A landscape with many peaks, sampled at points; each row gives a point and its height.
A climber steps from a point to the highest of its 2 nearest points, and stops where none of them is higher. Distance is the straight distance between rows; heights are no part of it.
Q915: [  8  -8   2   4   2   1  10 -13  -1   0 -20   6  -9   8   6   0  -1   1
 -20  11 -10  -1 -25 -18   8  -7  18  -5   2  -4  -5 -15  -9 -16   1   6
 -26  -3  -5  -3 -13  -5  10  -5   3 -14 -15   0  -4 -22  15 -23   7  11
  22  -6 -16   9]  (h 568)
Q906: [ 17   7   5  -5  -8 -13  -8  13   7   0   8   2   4   0  -3   1 -22  15
  -5  -4   4   4  -3   6 -12  -5   6   3   8   0  14  11  15  -3  -5  -7
  29 -20  -7  11  -2 -17 -15   4  -8  14  13  17 -10  12 -30   9 -13 -12
   4   0   7  11]  (h 308)
Q930: [ 16  13  -7 -16   9 -15  -6  -9  -4  16  -9  13  18  -4  10 -16   3  -4
  23   0  13  -6  24  -5  14   6 -34   5  -5 -15  -1   6 -17  18   0   6
 -26 -13 -16  -2 -14  11   6  -8  10   3  13   4  15   4  -9  23  15 -30
  18  -9  24 -10]  (h 62)
Q811: [ 11 -21   4 -13  -4  36  18 -12  13  -3 -22  16 -10 -10  13 -18   3   6
   1  10  -8  -3 -22  -9   7 -27  17  12   1   8  10  35  -2  -2  -6   7
   8 -14  -3 -20 -14 -20  10   9  -6   2  17  14  14 -10  -4  15 -18  -7
  20  12   6   4]  (h 583)
Q232: [ -2   1 -10  22 -11   4 -14  -3  10  -9  -8  -5 -11  -7   2   1   0  -7
  -2  -7   6  -9  -3  12  -5 -25  15   2   7  34   8  14 -22  15   4 -17
  28   3  -3   6  -6  -3  18   8   4   0  24  13  -8   6  -3  44 -26 -17
  -6   6  17  -2]  (h 345)
Q280: [-11  20   0  18  13  -8  -3   6  -2   1  14  -6   7  -9  -1   6 -10   7
  -4 -16  -5  -8  16   1 -20  10 -25  -2 -16   2  11 -11  -7   8  17  -7
   1  10  -2  -7  -5   8   2  10  15   4   7  -8   0   5   9   5  -8 -24
 -19  10  15  -1]  (h 353)
Q607: [-14  10 -14  -7  -2 -25  -1   7  -6 -19  29  -6  12  11   6  21 -14 -22
   0  16  25   4  30  16  -4  16   6   6   5  -9  13   1   3   1   0   8
 -13  -2  -5  -4  19   8 -16 -18 -12   3  -6  -4 -30  11 -10  -6  11   8
 -25 -12  -8 -26]  (h 177)
Q669: [ -8 -16  -3  -6   0  12 -23   4  -8  -2  33  -1   0   8   1  13  15  -8
  -3  26  25  21   5  -2 -15  15   3  15  -7   2  34 -25 -11 -17  -1   5
   6  19   2 -18  -4  16 -15 -14 -18  -8   0   2   7 -15 -16 -11  26  -1
   4 -17 -10   8]  (h 331)
Q11: [ 27 -12   7 -23  22  -4  12   5 -16  10 -10  -3  -1   0  11 -11   8  20
  10 -19  -1  28   1 -13   4   8 -30  -5   8 -18 -13 -15  16  -3 -11   8
 -12 -20 -29  -1   5   2 -22  -1  -8   8 -12 -18  33 -17 -13 -17   5   7
  12 -18   3  -2]  (h 190)
Q982: [ 11   8   7  13  22  -8 -14  14   9   8  10  -8  -2  -4 -10  -3   2  18
  -2 -27 -23   6  22  10 -23   3 -16  -8  -1   0  -9  -9   5   2  16  -3
  11  -1  -8   0   7   2  -3   7   9  11  23 -14  17   8  -3  13  -7 -24
  -8  -2  14  -8]  (h 393)
Q432: [ -5  -6  -1 -29  -8  -9  -5 -12   2   3  12  -5  19  14   2  12   7 -16
 -10  15  27  22  29   8   6  25  -2  -1  14 -19  -2  -8  16 -10 -14  15
  -7  20  -2   3  23  33  -4 -33 -13  -1  -8   1   3  -7 -13 -13  34   2
   0 -20 -22 -13]  (h 475)
Q194: [-38 -28   7  -7   7  -5  21  -3 -14   4   7  -9  -3   0   9  11  39 -27
  -6  24   7   1   5  -4  12  -1   6 -10   6   2  -5  -3 -13   4  -4  13
 -25   9  18  -4   7  -2   6 -11   1  -6 -11 -21  -7 -30  15 -27   6  23
   8  -5 -21  -9]  (h 507)
Q380: [-14  12  14  -5  10 -16  -2  28 -13   8  17  -9  -8   4   9  11  -2  -9
  20  -2   1  11  12   7   0   7 -22   2 -12  -3  -2  -6   6  15   0   7
 -14 -19   5  -1   8 -19 -25   0  -3  14  -8  -8   1   3   1 -17  -1   9
 -23  -2   2   7]  (h 273)
Q101: [  2   4  -9   2  14   5  -2 -14  -9 -14 -13  32   1  -4  11 -18 -44  23
  -5  -2  13 -20  -3  -2   3 -19  17   0  -2  -9  14  38 -10  10  -7   3
  -9 -18 -15 -12 -21 -13   4  11  -5  -6   8  26 -18  18  17  20  -3 -21
  25   9  -1  -7]  (h 24)
Q286: [ 34  20   7  -1  -3   8  -8   2   4   9 -15   8  20   0 -17 -14 -20  23
  -8 -22 -12  -1 -15 -14 -11  11 -10  -7   1  -7 -16  -7  25  -3  11 -12
   7  26 -16   6  -3   3   4   4  15   7   1 -10  16  -4  16  -6  23 -12
  10   6  -5  -8]  (h 297)
Q489: [ 15 -11  -1 -15  -8   6 -16  -3  14  25  -5   6   9  -4  -3 -18   0   7
  -1   1 -14  -3  -2   1  -3  -8  13  -2  15  11 -23  26  15   3   8   4
  23   8   4  -2   4   7   3  12  11  10  33  14  14 -26  -9  15  14 -27
  28   3 -13   1]  (h 481)
Q581: [-10  -3   0 -10   2 -27   8   2   7  -9  10 -22 -11   2   5  29  20 -24
 -15  12  -6  23  10   9   7  10   1  12   3   0  18 -23   2  -9  -1  11
 -14  -9  -9   6  14   1  12 -18  -1   0  -9 -18 -25  -1   4  -5 -14  11
 -18 -11   9 -17]  (h 202)
Q233: [  5  12   8  -1 -10  13  -8   7   1   3   6   0   4   4  -8  -7 -13  15
   3   4   0   1 -10 -11 -13   7  -3  10  -4  -1   4 -10  11 -12   3 -15
  22  29   7  -6   1  -2 -13   3   2   4   9   7  17  -2  -4 -14  11 -17
   4   4  -6  26]  (h 338)
Q825: [  7  -1  14  15 -15   4  -9  15  -5  19 -31 -10  -5   8 -12 -12   3 -13
   5 -20 -22   2 -47  -5   0   3  -2  -9   5   3 -14 -14  22  -3  -5  -8
   5 -15   8  15  -4   1 -11   4  -5  13 -37  -2   1 -15   3 -30   0  41
  16  12  -3   7]  (h 179)
Q814: [  3  -6  18  -7 -14   9  -7   6 -14  19  10   3   7   7   0  -7  -1  12
   8   7   2   4 -13 -14  -1  -2 -13 -11  -4  -5  -6  -8  -2   3  -8   1
   6   9   9  -2  -8  -1  -3   0   4  -1  -5   8  13 -18   5 -13  19 -20
  15  -2 -32  17]  (h 376)
Q12: [ -1  24   7  -3 -17  -9  10  -6  19   6  -1 -10  -2  -3   2   9   1   2
 -19  -4 -14  17  -3   0  -1  23 -19   3   1  -9  -2 -25  19   3   0   0
   9  28  -2  12  14   4  13  -1   5  12 -10  -9  -5   6  14  -5   9 -18
 -14   0   4   3]  (h 206)
Q27: [  9  17 -13  -1   2  -3  -7  -4  -5   3 -16  18  13   0  21 -11 -35  12
  -1  -1  19 -15  -5  -3   2   2  12   9   9  -2  29  17 -20   6   3   1
  -2  -4 -29  -3 -25  -1  13   3   2  -6   3  30 -18  10  -4  33   5 -25
  22  18  24  -4]  (h 36)
Q354: [-29  -7   3  -7 -17  -4   3   1  -3  11   0 -14   5   3   8  10  20 -33
 -15  19   1  14  -2   8  15  21   9  -8  11   4  -1 -15   8  -8  -2   6
  -8  23  16   2  10  12   8 -13   0  -4 -19  -4 -12 -26   7 -24  16  21
   8  -2 -16  -5]  (h 436)
Q677: [ 10  -6 -14  22   9  12   2  17  -4   0  -5  -5   5 -17 -26 -13   1   6
  11 -16 -26 -15  -9   6 -14 -13  19  -2   5  23 -19  17   4 -20  20 -15
  16 -18  10   3  -2   2  -2  16   5  -4  -4  -7  -1   4 -15  -2 -11  34
   3  12   8  -7]  (h 103)
Q106: [-10   7  -1  13  -1   4   9  10   0 -10 -26 -14 -36  -4  10  12  -8 -23
  -7  12  -5   7  -7   0   5  -9  11  13  -5   8   4 -10   9  -7 -11  -4
   2  -3  -2  -6  -6 -20   6   2 -14  12  21   9  14  12   0  -4 -30  -1
 -22  20  29  35]  (h 495)
Q209: [ 13   7  -3  10  12 -19 -23   5  10   7  10  -3  -8   9  -5   5   3   1
   3 -18 -14   8  26  26 -15   6  -8  -2  12  -2  -8  -2  12   0  -2  10
  15 -15 -14   8  16   1 -12   7  -9   9  41   3   9  11 -12  20  -3 -25
  -7 -18  10  -7]  (h 459)
Q73: [ 25  11 -19 -17  13  -7  -3  17   1   4  -7  -5  -2   8   7  -2 -14  11
   0 -10  -4  16  16   0   2   8  -5  13  23 -15  -6 -13  25 -15   0 -11
   2   1  -8  10  13   4 -28  -2 -13  10  34   1  30   2 -21 -17  13   3
  -4  -8  19  29]  (h 145)
Q497: [ 15   0  -6  22  19   1 -19  -3   5 -13  -2  17 -13  -5 -17 -17  -8  19
   8 -19 -14 -31  -5  -6   3 -32  -1  -8   2 -10  -9  21  -6  20   5 -19
   9  -4  19  -9  -3 -16  10  17  14  -4  35   3   0  42  15  19 -12   2
 -14  -4   0 -16]  (h 307)
Q528: [ 11 -11  -1   3  -2  25  16 -18  19 -21 -37   9 -18 -21   8  -4   7  -1
 -18  14  -4  -3 -17  -9  10 -26  32   8  -3  10   1  18  -7   1  -4   8
  -6   2  -7 -15 -13 -18  23   4   0   3  12   3   9  -4   1  20 -28  -4
  11  20  16   1]  (h 621)
Q972: [  2 -16  -4 -25  -1   1 -20   1 -10  -1  15  -3  10  20   3  16   5 -12
  -9  21  33  23   4  -6   1  20  -4   7   2 -11  16 -20   0 -16 -16  14
 -12  16   2  -4   9  23 -13 -30 -17  -9  -8   5  12 -15 -11 -22  42   6
   8 -19 -21  10]  (h 378)
Q989: [ 22   3  -9 -12   4 -12  10   5   5   1 -22   5  -7  10  16   4  -9  -8
   5   0  -3  10   9   6  18  -8  -3   3  17 -10  -7   5  19  -2   1  -1
  -6 -16  -9  12   0 -15  -6  -1 -17   9  30   6  19  12 -18  -2  -1   1
 -10   1  12  30]  (h 189)
Q572: [  4   1  -7   3  -3  13  19   1  -1   9 -11   9  19 -15   4 -15  -9   0
   1 -10 -15  -8 -15   1   3  18   6  -4   6  10  -4  13  10 -10  12  -1
  -7  -2  -7   2  -7   5  -4  10  -7  -7 -35   0  -5 -21  -4 -12   0  25
  16  22   2  -8]  (h 133)
Q224: [ 23  10   7   6  -2  -9  -7   8  18   8  -7  -9  -8   0 -11  -4  -8   9
 -21 -17 -31   9 -16  -4  -8   2   3  -3   7  -3 -14 -13  28  -8   3  -7
  11   2  -8  15   6  -8  11   3   4  16   3  -4  -1   4   9 -14  -1  -6
  -2  -3  -4  -2]  (h 253)
Q149: [ 27   2  -5 -20   1  -8   3 -13  20  -6 -15  15   6  15   5 -11 -11  11
   3  -1   6   7   7  -2  15  -9  -5  -6  10 -20 -14  10  13   2   4   7
  -9  -4  -4  15  -1  -9   2 -11  -7  -3  16   8   7  11 -13   2  18  -7
   2 -20 -11  11]  (h 230)
Q402: [-13   3 -12  32   6   4  -9   0  -4  -9  -9 -12 -20  -2   7   8  -8  -8
 -12  -7  -5 -13  -2  -5  -9 -18  12   1  -7  26  22  -7 -25   5  -1 -22
   8   4  -4  -4 -14   8  23   8   9 -10  16   4  -7  13  18  27 -32  -9
 -19  18  29   9]  (h 374)
Q178: [-35   3  -9  29  -3  20  -7  -1  -9 -16  -4 -19 -25  -6  -2   7  -4 -13
   6   6   3 -19  -5   2  -5 -23  17   9 -16  20   7   0 -19   1  -1 -28
  16   9  15 -10  -6  -2   5  16  -1  -7  13   7   4  13  13  20 -24   8
 -26  14  23  24]  (h 399)
Q236: [-26  -3  -3  25   2 -11   1  -1 -32 -22  11  10 -27   7   5  22 -23  -2
  -7  18  17 -25  -1  -1   0 -26  15   4  -6   4  15   9 -29  18 -21  -4
 -10 -22   6 -11  -3 -10   4   5 -12  -6  11  16 -14  19  25  12 -18  -9
  -1   8  -8  13]  (h 7)
Q723: [-19  -1  -8 -14 -31   1   4  -8  12  12   7 -17   0   6   6  14   8 -19
 -18  21  -3  13  -3   4  12  18  10   4  20   3  10 -11  11  -6  -5   7
  17  21  14   9   7  21  16 -11  -1   1 -11  10 -15  -7   0  -1  17  -5
   4   5 -13   6]  (h 352)
Q251: [ -5   2   5 -26   1 -26  17   4  10 -17   0 -13  -3   4   7  23   5 -14
  -1  14  19  22   3  -4  15   7  -3  11  -1 -13  23  -7   9  -6  -5  13
  -5  -4  -2  11   9 -10  -2 -22  -9   6 -23 -11 -17   6 -17 -18 -11  13
 -20  -3  11  -2]  (h 152)
Q387: [ -7   1   7  31   7  -2 -13  -8  -1 -21  13   1 -14 -11 -20  -2 -20  23
 -34 -10 -10 -24 -15  -8 -17 -19  28  -1  -9  -3   5   1  -9  -7 -11 -13
   3  -4   6  -4  -4 -10  13   4  12  -8 -10   7 -27  24  24  -1 -16  11
  10  -1  -5 -13]  (h 458)
Q152: [  0  -1  -3  13  -1  15  19  -8   6 -18 -38   1 -27 -10   1  -1  -6 -15
  -8  11  -8  -9 -14 -10   9 -18  28   3  -4  -1 -10   9   3 -12  -5  -3
 -13  -2  -2 -10 -14 -21   8   9  -7   5  13   2  17   8   4  -8 -24   3
   1  23  20  20]  (h 569)
Q936: [-17  20   5 -10 -17  -8  14  -8  14   9   8  -3   1   7   5  16  13 -10
   3   8  -1   6  25  11   6  18 -28   8  -6  -4  -7  -4   3  25  -5   8
   0  18   3   6  13   8  10  -2   8   6   6  -7  -8  16  19  12   9 -28
 -20   9  -1   1]  (h 242)
Q691: [-20 -23   8  -2   6  -6  12  -8 -11   7  21   1   4  -4   2   8  37  -2
   4  11   1  -4  17   2   9  -6   0 -19  -3   4 -15   4 -21  15   1   9
 -16  -1  10   1   4   3   4  -3  12  -9  -2 -18  -1 -15  12   1   5   4
   9 -11 -17 -11]  (h 553)
Q359: [  1   2   6  -8 -17  -8 -11  -7   1   6  15  -9  11  10 -11   9   8  -5
 -15  -2   4  19  19  15  -6  36  -4  -5   8 -11 -18 -26  22 -12 -14  14
   8  23 -11   5  28  23  -5 -10  -1  -3  -8   0   6   0   9   3  26  -7
  -2 -23 -24 -20]  (h 642)
Q26: [-13  16  -7  -1   0  -8   6  -3   5 -19   5   5   3   0   8  12 -16   3
   2  15  22   1  13 -10   5   9  -6   8 -15  -7  29  -6 -13   0   2  -3
   3  19  10  -7  -9  -5   5  -2  -3  -4 -10   1 -15  25  -6   0   2 -12
 -16   8  12   6]  (h 278)
Q545: [ -6  -3   4   8  -8  12   4  -6  -9   2 -11   9  -2   1   4  -2  -8   8
 -11  10 -10 -10 -33 -21   6  -2  26  -4  -7   9  15  -8 -20  -7   5   0
 -18  -2  -4   2 -21  -3  13  -7   9 -14 -32  11 -19  -4  15  -9   7  11
  27  16  -8   7]  (h 636)
Q641: [ 29  11 -15  -9   1   6   4  -5  20  -5 -16  15  23 -12  13 -24 -20   9
   5 -15  -8  -8  -4  10   4   7   0   4  17  -1   5  33  16  -1  14   3
  14 -11 -13   4  -4  -7   6   8  -3   1   4  10  -8   4 -19  27  -8   0
  11   5  21 -19]  (h 74)
Q444: [ 27   0 -19  11  10   5  -9   7   7  -5 -11   9   6 -11 -12 -22 -20  12
  10 -16 -18 -18  -7   6  -2  -8  10   1  10  10  -2  28   9  -9  18 -13
  19 -17   0   0 -11  -8   3  16   4  -1  11   7  -8  20 -13  13 -15  14
   4  10  17 -15]  (h 90)
Q621: [  1  -8   0  -2   2   0 -24  -3  -2  11  38  -4   0   1  -4   9  18   0
  -9  11  18   9  21  11 -27   9   7   2  -7   1  28 -23 -19 -11   1   4
   5   6 -18 -21   7  23 -12  -3  -6   4   8  -2   5 -22 -25   4  10 -26
   1 -21  -7 -18]  (h 299)
Q36: [  7   1 -11 -21  -3 -13  -4  -5 -12  16   4  17  17  10  11   1   4  -8
  20  19  19   0  17  -9  15   1 -19   3  -7  -6   7   3 -27  15  -4   2
 -24 -11  -4   0 -17  12   0 -19   0  -2   3   6   2  -4 -12  14  22 -16
  13  -3  -1   4]  (h 63)
Q177: [ -1   3  14  -6 -12 -21   3   7  -4 -10  13  -9  -6  23 -10   8  10  -4
  15  -6   4   3  -6  10  12   1   3 -10   4  -3 -17  -6   9   8 -12  19
  -2 -18   6  36  18  -4  -6 -13  11  -5 -33  -2 -33   6  -1 -15  -6  27
 -17 -11 -20 -22]  (h 379)
Q82: [ -8   9 -11 -12 -29  -5  11  -7  12  14  -3 -12  -3   8   7  21  10 -23
   7  21  -1   8   4   9  18   6  -6   6   4  11   3  -5   1  15  -6   0
   7  11  12  16   4  10  20 -15  -3   4  -1   8 -15  12   9  12   9 -11
 -14  11   3  13]  (h 286)
Q586: [ -7   2  11  -9   0   1   8   2 -14  -4   0   4  23   1  -1  -8  -1   1
  28   1  28  -2  13  -3  13  18 -27 -10 -13 -12 -19   2   4   6  -5  13
 -14  18  10   4   4   0 -12  -5   2  -9 -29 -11   6  -4   1 -16  18  13
 -13  -4 -14 -10]  (h 107)
Q925: [-22  25   5   0  -2 -14  -4  12  -9  -9  15  -4  19   5   3  11  -9 -17
  10   6  21  -2  24  18   4  29 -13   3  -5 -12 -15  -2  17   8   0   6
 -18  20  10   2  22   1 -24  -7  -2   3 -13  -5 -12   7   7 -18  24  19
 -28  -6  -7 -12]  (h 135)
Q900: [ -3 -15  -6  -9  10  20  16 -14  -9   8   2  22  26 -10   4 -27  25   0
  37   2   8 -13  21   0  14   6 -25 -13  -9  -3 -24  26 -13  14   1   7
 -11  -2  13  -4  -6   8   0   7   9 -16  -7  -6  13  -7  -8   9  12   8
   6   1  -4 -15]  (h 85)
Q902: [ -7  -6  11  -2 -12   6  -4   0  -7  24  11   1  15  -2  -3  -4   7   9
   1   8  -4  -5  15   8  -5  -5   0  -8   4   4 -24  20   1   7  -4   1
   4   3   5  -4   5   3  -8   8   4   8  18  14  13 -20   1   0  17 -28
  13   2 -26   5]  (h 420)
Q212: [  1 -10  10 -12   2  20  18 -13 -19  13  -4  19  28   1   9 -26   1   3
  33  -7  18 -15  12 -10   9  18 -40 -11 -13  -2 -23  15   3  13 -11  11
 -28   3  -9  -2  -5  17  -5   2   2 -17 -27   0  18 -19   0 -19  20  14
   6  -3 -11 -20]  (h 93)
Q983: [-30  -5  16  24  -2  10   9 -14   2  -8   7  -4 -14  -4  -3  10  20   3
 -14   7  -8 -22 -13 -11  -5 -21   8  -3  -6  -4  -8 -12 -17   4  -4  -1
 -11  12  25 -11   9  -8   5   2   3  -1   2 -11  -2  -2  33  -5 -13   5
  -4 -11 -16  13]  (h 460)
Q567: [ 17 -14  -2  -1  -6  16   2  -3  16   6 -17   9   1  -5   0 -18   4   3
   3   4 -13  -9 -13   3   8 -26  15   1   7  13 -16  33   3   8   8   3
  13  -8   9   2  -8 -16  10   9   3   8  32  10   8  -8  -2  22  -5  -9
  18   4  -7  -1]  (h 541)
Q145: [-30   3   5  25  -1  17   1   8 -10 -14 -11 -21 -37  -5   3  16   5 -26
  -1   5 -10  -1 -16  -3  -4 -22   7  14 -21   7   9 -12 -20   6  -9 -16
  -2 -13  13 -14  -9 -11   3   0   1   2   8   1   6  11   8   4 -34  16
 -27   8  28  32]  (h 431)
Q642: [ -7   7   3 -11 -12  20   2   1  16  12  -2  -6  -6  -3  -6  -4   1   9
  10   5  -3   4  -4 -10 -12  -9  -5  14  -7   5   4  -2   2   0  11 -15
  32  29  10 -11   0   2   1  14   7  11  29   0  27  -7  -5   7   0 -35
  -4  11   9  29]  (h 342)
Q438: [  3   0  19  30  -3   8 -14  -1   1 -12   3   3  -7   8 -27  -9 -22  20
 -22 -12  -6 -21 -20 -10 -22 -14  18   1 -11  -4 -14  -2   3 -10  -7 -15
   7  21  10   0   1 -17   3   5   4  -1  -4   4 -10  13  37 -15   1   2
  15 -11 -27  -3]  (h 427)
Q360: [ -4  -6  -5  14   8  33  20   5   6   5 -12   9   6 -20  -8 -18  -3   9
  10 -18 -32 -17 -20  -4 -17  -6  24  11   3  26   3  27   7 -13  12  -9
  10 -12  -3 -16 -10   1   1  18 -10  -5 -27  -2   4 -15  -1  -6  -9  24
  18  29  14  -9]  (h 116)
Q837: [ 13   1  -7 -14  12   9   1 -13   7  11  -7  14  27  -7  -4 -27  18   7
  40 -10   3   1  18  -2   6  14 -33  -6 -11  -9 -18  11  -8   9  12   2
  -6   5   3  -5  -7  12   9  -5  16  -2  -1  -4  21   1  -9  24  17 -12
  15  -3  17 -20]  (h 76)
Q552: [  7  11 -19  21  11  -6   2   3 -11   5 -15  10  -2  -5   1  -6 -23  -2
   0  -9 -21 -19 -18 -17   0  -3  11  -4  -7   3   4   1  -7  -9  10 -11
 -24 -16  -6   1 -27   0  12   9   5 -11 -13   4 -13  11  18  -9  -5  17
   8  22  10   0]  (h 559)
Q409: [ 20  18 -14  -5  10 -14   0   1   5   6  -8  10  23 -15  13 -11 -16   5
   2 -10  -1  -6   5  -1   0  15  -8  -2   9  -2  24   5  -4   3  13   2
  -1 -12 -22   4 -14   3   6   5   8  -2  -7   3 -22  10 -13  24  -4  -8
   4   9  31 -21]  (h 54)
Q929: [  3 -11   8 -13 -18   1   4   7  -5  22 -14 -11   2  -4  -2 -13  18 -20
   5 -13 -12  18 -29   8  18  26  -9 -19  13   4 -20  -5  28   9  -6   2
   7  -8   5  27   3  18  -1   3   3  -4 -42  -3   2 -21  -8 -23   6  40
  13  16  -6  -4]  (h 228)
Q188: [  9  -7  12   9  -2  16   0  16 -16  13  -3  -5   5  -4 -13 -15   3   4
  14 -19 -22   2 -33 -11  -9   0  -5  -3  -6  15   4  -8   1  -6   7  -8
   6 -15  -1   1 -14   0  -1  11   0  -1 -38  -8   4 -20   1 -15   0  27
  18   7  -4   1]  (h 153)
Q289: [-15  -6 -15   3  -2 -16   4   2 -11 -27  24   0   5   6   8  27  -3 -16
  -7  23  28  -5  14  16   0  -1  25   7  10   8  22  15 -14  -7   1   6
   3 -10   0  -7  14  -2  -8  -6 -16  -5   6   7 -31   5 -24   3  -8  15
 -12  -4  -2 -21]  (h 216)
Q141: [ -6   5 -20   4  -6  -7   6  -1  -2 -16   0   1   3   8  10  16 -17 -11
  -2  18  19 -11  13   7  13   1  16   2   8   7   5  13 -10 -10   5  -2
  -2   3   4   4  -1  -1   1   0 -13  -8   8  16 -16  14 -11   6  -2  12
 -10   5   3   4]  (h 245)
Q880: [ 11   3   3 -29  -3 -14  11  -3   6 -16  -3   1  15   7   6   6  -8   1
   6   5  35  16  -9 -12  18  16 -12   3  -4 -13  23  -5   6  -8  -8  11
   0  10   0  17   1   3 -10 -24 -10  -2 -42  -5 -13   5 -21 -19   7  22
  -6  -4  -1   4]  (h 115)
Q79: [ -9  22  -1   3  16 -13   5  21 -11  -1   6   0   6 -10   9   4 -20  -2
   9  -2  12  -1  13  -2  -3   9 -24   1 -13  -9   8   0   2   7   7  -3
 -10  -5  -1  -6  -9 -12 -17   7  -2   8   1  -3  -2  10   4 -11  -8  -4
 -21  12  14   6]  (h 317)
Q104: [-11 -17   8   1  14   9   4  -5   6  -3  17  -6  -5 -14  -6   5  31  11
 -16   0  -1   3  12   6 -15 -12  12  -3  -1  13   7  -1 -24  -9  18  -5
   5   8   7 -18   7   0  -5  12   6  -3  15 -22  12 -21 -16  12 -19 -10
  -2 -13   1   0]  (h 403)
Q204: [ 30  10   4 -15   4  -3   0  -5   6   4  -9  16  16   1  -1 -20 -13  22
  10 -18   0   5   1  -6   2   7 -25 -12   0 -17 -18  -1  17   6   3   4
  -6   1 -18  12  -2  -2  -2  -2   8   8   0  -5  12   3  -1  -2  13  -8
   2 -12  -6 -10]  (h 265)
Q510: [ 14  12  -9   8  -3 -14 -17   8  14  -4  20  -3  -1  11  -4   3 -17   5
  -4  -6   3   3  18  12 -23  14  -4  11  11  -1  10 -10  20 -10   0  -5
  29   0 -16  12  11   2 -16   9 -12   7  27  15  -7  20 -15  10   4 -18
 -14 -12   8   9]  (h 377)
Q662: [ -7  -9  10 -10  -8  -8   5   6 -10  14   1  -7  -2  15  -7  -9  26 -13
  35 -10  -6  14 -10  10  21  17 -10 -19  -4   7 -32  -4  13  15 -10  14
  -2 -11  14  36   5   8  -5  -7  11 -13 -36  -5  -8  -5  -4 -14   2  45
  -9   5  -8 -11]  (h 289)
Q521: [-11 -13  28  16  -7  11   5 -12   0 -10 -10 -10 -24   1  -6   2  18   0
 -26  11  -4   3 -30 -16  -2 -18  13  -2  -4  -9  -2 -20 -10 -14 -15   9
  -3   0  14  -9   1 -16   7  -6  10  -1 -13  -3  -9 -16  14 -28 -12  12
  10 -16 -18   8]  (h 502)
Q512: [-22  -2   9   6  -2  19  10  -8   6   7   4  -6   0 -13  -7  -1  26   6
 -12   4 -13  -5  -5  -7  -7  -9   4  -8  -9  10  -4 -10 -13   1  17  -8
  -2  29  19 -10   1   6   7  12  15  -7   1 -17  15 -24  20  -1  -3 -13
   2   1 -10  12]  (h 432)
Q341: [-20 -17  -8   7  -3 -11 -10  -6   7 -11  33 -15 -14   3 -12  27  32 -12
 -12   1  -9  13  10  19  -9   6   4  12   1   6  18 -27 -14  -5   4  13
  -4 -16  -4  -9  16  12   1  -6   2  -4   7 -18 -16  -2  10  11 -19   1
 -19 -22  -5 -19]  (h 244)
Q878: [ -3  -7  10  -1 -15  -9  -6  -3   5  -7  24  -6   1  17 -12  15  16  -2
  -3   1   1  11   8  15  -1  12   5 -11  11  -5 -11 -12  12  -3 -14  19
   8   0   5  16  28  -1  -2 -10  -3  -4 -10  -2 -15   4   6  -4  10   4
 -12 -25 -34 -17]  (h 498)
Q619: [-10 -12  -8  11   3   2 -21  -8   0 -11  47  -3 -12   8 -10  19  12   1
 -11   7  19   2  11  17 -23  -3   7   6 -13   0  34 -19 -29   1   2   0
   8  -6  -4 -22   5  15 -10  -3  -6  -5   4  -7 -19  -4  -8  10 -12 -18
  -5 -19 -10 -11]  (h 272)
Q183: [ 10 -10  12 -12  23 -11   8  15 -11  11   3  -5 -15   1   7   5  19   9
  16  -9 -12  27  15   3   3  -1 -24  -5   2  -3 -14  -6   0   3   6   9
 -11 -32 -10  -4   7 -14 -14   4  -1  14   5 -18  22  -6 -13  -7  -8   0
  -1  -5   0   2]  (h 225)
Q582: [ 17 -11  -7 -38   1 -11  -3  -2  -6  11   5  10  23   8   9  -1  11  -1
  19   7  20  17   0 -13  19  14 -27   2  -2  -9  16  -6  -7   4 -10   7
 -11  -9  -2  14  -7  18  -6 -29  -3  -3 -24   5   5  -7 -22  -2  23  11
  12  -6   0   6]  (h 83)
Q728: [ -5  -5  -1  19   1  19 -14  -2   4  -8  -3   0 -12 -10 -16  -6   8   9
   3 -13 -10 -21 -15   3  -6 -40  10  -2  -7  11  -4  22 -20  23   2 -25
  19 -14  16  -5  -9  -7  12  10  15  -3  24  -4   4  22   3  35 -31  -2
 -18   2   8   1]  (h 322)
Q733: [ -7  -6   3   2  -1  14  -6  -7  25   0  -1 -16 -17   0  -6   0  21   8
 -12 -12 -17   1   3   6 -13 -20   5   4  -4  15  -2  -4  -8   5  15 -14
  20  13   7 -16   6   8  10  13   9   1  33 -18  20  -5  -1  29 -24 -26
 -15  -6  12  15]  (h 373)
Q762: [ -4  -6  -7  18   9  -3  -1  -6 -17  -9 -11  17 -10  -4   1   1 -34  14
 -11   1   1 -29  -4  -2  -2 -35  17   0  -1   4  -2  29 -11   4 -12  -4
  -8 -17  -3  -2 -18 -18   7  12 -11  -2  22  18  -6  19  22   7 -13 -14
  17  13  -7   7]  (h 16)
Q884: [ -5   8   3  18  16  -1   4  -2   0 -11 -14   9   0 -14 -10 -13 -30  16
 -18 -23  -8 -22 -16  -9 -12  -9  17  -6 -10  -7   1   8   5 -12  -1  -2
  -9  -5  -5  -5 -15 -19   5  14   0  -2 -22   0 -15  13  28 -15 -20   9
  12  20   5  -8]  (h 504)
Q450: [ 20   1   2 -18  19  -2  -2  21 -17   7 -15  -6  -6   7   9  -1  -2   8
  -4 -11   3  23   8  -6   4  11 -14   2   8 -22 -20 -23  27 -18  -4  -2
 -14  13  -9  -3  20   3 -33   3 -16  10   2 -14  48 -16 -11 -31  24  16
   4 -17   2  20]  (h 154)

Where does a climber stop that starts at each point below?
Q497: Q528
Q233: Q528
Q183: Q209
Q930: Q209
Q936: Q691
Q642: Q545
Q289: Q209
Q641: Q359
Q36: Q359
Q619: Q359
Q825: Q359
